The views of a scene show one set of named points, each view turned or mirrored, and shifted as a whole, with a little noise and some points left out.

Scene 1
View 1
k821: [-13, -26, -7, -21, -4, -11, 2, 16, -16, -39, 31, 18, 19, 4, -10, 14, -1, -5, 34, 32, 8]
k218: [-16, -23, 8, -13, -28, 12, 4, -1, -20, -2, 10, -7, 49, -6, 27, -27, -5, -25, 5, 10, -12]
k104: [-21, -11, -6, -9, -21, -12, 4, 12, -14, -21, 18, 13, 27, 11, 8, 5, -20, -13, 11, 16, 14]
k348: [-5, -3, 0, 9, -28, -21, 18, 27, -25, 1, -12, 1, 28, 10, 38, -3, -33, -23, -6, -24, 20]
k301: [-30, -1, -5, 0, -31, -15, 7, 6, -12, -7, 11, 12, 32, 11, 17, -2, -29, -15, 0, 5, 17]
k580: [-17, -33, -8, -30, 2, -6, -1, 10, -13, -48, 43, 19, 17, 3, -20, 17, 7, -3, 42, 48, -1]
k88: [-9, 1, -6, 7, -18, -30, 13, 28, -19, -11, 1, 19, 17, 18, 18, 13, -35, -8, 12, -12, 32]
k957: [-18, -3, -5, -2, -23, -18, 6, 15, -16, -12, 9, 13, 26, 12, 14, 6, -25, -11, 12, 4, 19]
k857: [-17, -14, -2, -10, -22, -9, 9, 13, -17, -19, 12, 5, 32, 6, 15, -1, -15, -17, 10, 9, 6]
k874: [-32, 6, -3, 2, -37, -16, 6, 3, -11, 1, 9, 12, 37, 11, 22, -6, -33, -12, -4, 1, 18]
k24: [0, -22, -1, -4, -16, -7, 13, 21, -24, -12, 3, 0, 32, 0, 25, -6, -13, -20, 13, -2, 6]
k444: [-25, 2, -6, 0, -24, -20, 2, 9, -15, -5, 15, 22, 28, 9, 14, 3, -27, -4, 14, 7, 23]
View 2
k348: [23, 43, 5, -7, 6, -23, 27, -22, 32, -16, -13, 2, 6, 30, -7, -2, 22, 21, -7, 12, 20]
k104: [13, 15, -6, -7, -11, -2, -4, -16, 9, -13, -14, 0, -7, -13, -6, 4, 20, 13, 8, -4, -3]
k874: [15, 15, 4, -9, 5, 5, 22, -9, 17, -16, -12, 14, 8, 3, -13, -8, 13, 30, 10, 8, 5]
k88: [15, 32, -4, -10, -7, -14, 17, -42, 4, -15, -10, 6, 4, 19, -14, 1, 31, 13, -6, 8, -7]
k218: [13, 28, 17, 1, 7, -7, 10, 28, 51, -24, -23, -17, -4, -13, 0, 15, 0, 32, 17, -9, 26]
k857: [16, 23, -2, -4, -9, -8, -4, -8, 18, -14, -15, -4, -8, -12, -3, 5, 17, 17, 7, -2, 7]
k24: [13, 39, 4, -4, -9, -20, 3, -10, 31, -17, -16, -16, -5, 1, -4, 16, 17, 15, 0, -3, 10]
k957: [16, 22, -5, -7, -10, -5, -1, -17, 11, -14, -15, -1, -3, -8, -6, 2, 20, 15, 7, 0, 2]
k821: [5, 14, -14, -6, -29, -5, -28, -24, 0, -14, -15, -17, -17, -34, -4, 23, 25, 3, 12, -18, -20]
k444: [8, 13, -3, -10, -4, 3, 14, -23, 6, -17, -11, 7, 4, -4, -15, 3, 20, 23, 5, 2, -9]
k301: [18, 12, -5, -8, -7, 2, 3, -18, 6, -10, -14, 10, -5, -11, -8, -7, 18, 19, 10, 3, 0]
View 3
k24: [1, -7, -11, -10, 0, 14, -1, -28, 5, -14, 14, -13, 8, -5, -8, -13, -13, -2, -20, 0, 5]
k821: [43, 12, 5, 19, 6, -19, 5, -7, -4, -19, 10, -15, -3, -11, 6, 2, -19, -20, 23, -12, 6]
k301: [3, -2, -14, 8, -5, -1, 17, -13, -3, -1, 26, -17, 1, -16, -3, -31, -5, -36, -15, 16, 9]
k580: [54, 17, 6, 26, 10, -30, 7, 3, -4, -20, 10, -14, -9, -9, 8, 4, -22, -28, 33, -9, 6]
k957: [4, 2, -17, 4, -4, 6, 14, -18, -3, -2, 16, -20, 8, -17, -8, -22, 0, -28, -19, 11, 14]
k874: [-12, -6, -12, -1, -15, 14, 22, -22, -7, 5, 27, -24, 11, -24, -2, -39, -4, -34, -30, 14, 9]
k218: [-7, -21, 10, -9, -17, 5, 3, -28, 7, -16, 24, -16, 3, -12, 9, -29, -40, -7, -17, -8, -20]
k348: [-21, -12, -28, -16, -6, 29, 5, -32, 3, -2, 18, -14, 14, -8, -20, -25, 4, -8, -43, 15, 15]
k104: [12, -2, -11, 9, 1, -9, 11, -8, -1, -9, 24, -8, -4, -10, 0, -19, -9, -32, -3, 13, 8]
View 4
k857: [-5, -23, -8, 18, -8, -15, -7, 9, -2, 2, 5, 13, -14, -3, 25, 7, 14, 21, -1, -4, -18]
k580: [-31, 7, -1, 33, 49, -22, -26, -29, -42, -6, -23, 7, -12, 30, -10, 14, 10, 20, 7, 1, -18]
k444: [-1, 1, 0, 26, -9, -6, -7, 28, 8, 11, 4, 17, -11, 1, 24, 14, 14, 7, 2, 5, -7]
k24: [-4, -33, -8, 18, -22, -8, -8, 10, 7, -11, 0, 7, -27, -5, 27, 13, 16, 37, -7, -7, -13]
k348: [6, -31, -13, 21, -40, -1, -3, 37, 32, -3, 17, 16, -26, -18, 42, 13, 28, 28, -11, -1, -6]
k218: [10, -46, -7, 0, -26, -21, 13, -1, -13, 5, 1, 4, -8, -1, 31, 3, -10, 31, -1, -15, -22]
k957: [-3, -7, -5, 27, -9, -7, -8, 24, 9, 5, 7, 15, -16, -2, 25, 12, 22, 14, -2, 4, -10]
k821: [-24, -2, -5, 30, 26, -13, -23, -11, -20, -6, -12, 7, -15, 15, 5, 13, 19, 22, 3, 1, -15]
k301: [-5, -8, -9, 24, -3, -12, -5, 19, 3, 13, 13, 20, -3, -5, 27, 6, 21, 7, 1, 2, -17]
k874: [11, -9, -6, 19, -22, -8, 3, 34, 12, 16, 13, 18, -5, -7, 35, 9, 12, 4, 3, 2, -12]
k104: [-8, -9, -9, 27, 2, -13, -8, 12, -2, 6, 7, 14, -11, 1, 22, 8, 19, 14, 1, 1, -15]
k88: [-7, -3, -6, 34, -14, 1, -17, 36, 27, -3, 12, 19, -26, -7, 29, 17, 36, 14, -5, 7, 1]
View 5
k218: [1, 5, 0, 24, -25, 19, -13, 4, -23, 10, 1, 7, 17, 25, 0, 22, 15, 1, 5, 3, 10]
k874: [32, -15, 42, 22, -23, -2, 7, -1, -8, 5, -5, -10, 4, 19, -10, 14, -3, -13, -5, 10, 22]
k580: [3, 8, 20, 15, -15, 23, -38, 14, 1, 5, 15, 21, -16, -44, -21, -26, 3, 15, -23, 0, -41]
k104: [17, -3, 36, 15, -14, 6, -7, 8, -3, 4, 4, -3, -4, -5, -17, -1, -1, -2, -7, 5, 1]
k821: [6, 2, 26, 10, -12, 14, -28, 12, -1, 7, 6, 7, -13, -34, -20, -18, 0, 9, -16, 0, -24]
k88: [17, -12, 53, -1, -2, -14, 5, 4, 2, 6, -11, -27, -10, -4, -20, 0, -16, -2, -3, 3, 27]
k301: [24, -7, 43, 19, -17, 2, 1, 9, -4, 3, 3, -3, 0, 5, -18, 3, 0, -9, -6, 12, 4]
k857: [9, 2, 26, 14, -13, 5, -8, 9, -7, 5, 3, -1, 2, 5, -15, 5, 3, 0, 1, 5, 5]
k444: [29, -16, 41, 16, -20, -1, -3, 0, -1, 5, -8, -10, -5, -3, -13, 1, -7, -5, -13, 5, 15]

In a view up to two points have been moved. Name them for each view, in the order of its rows, or write -.
view 1 | k301
view 2 | k218, k957
view 3 | k821, k104
view 4 | k580
view 5 | -
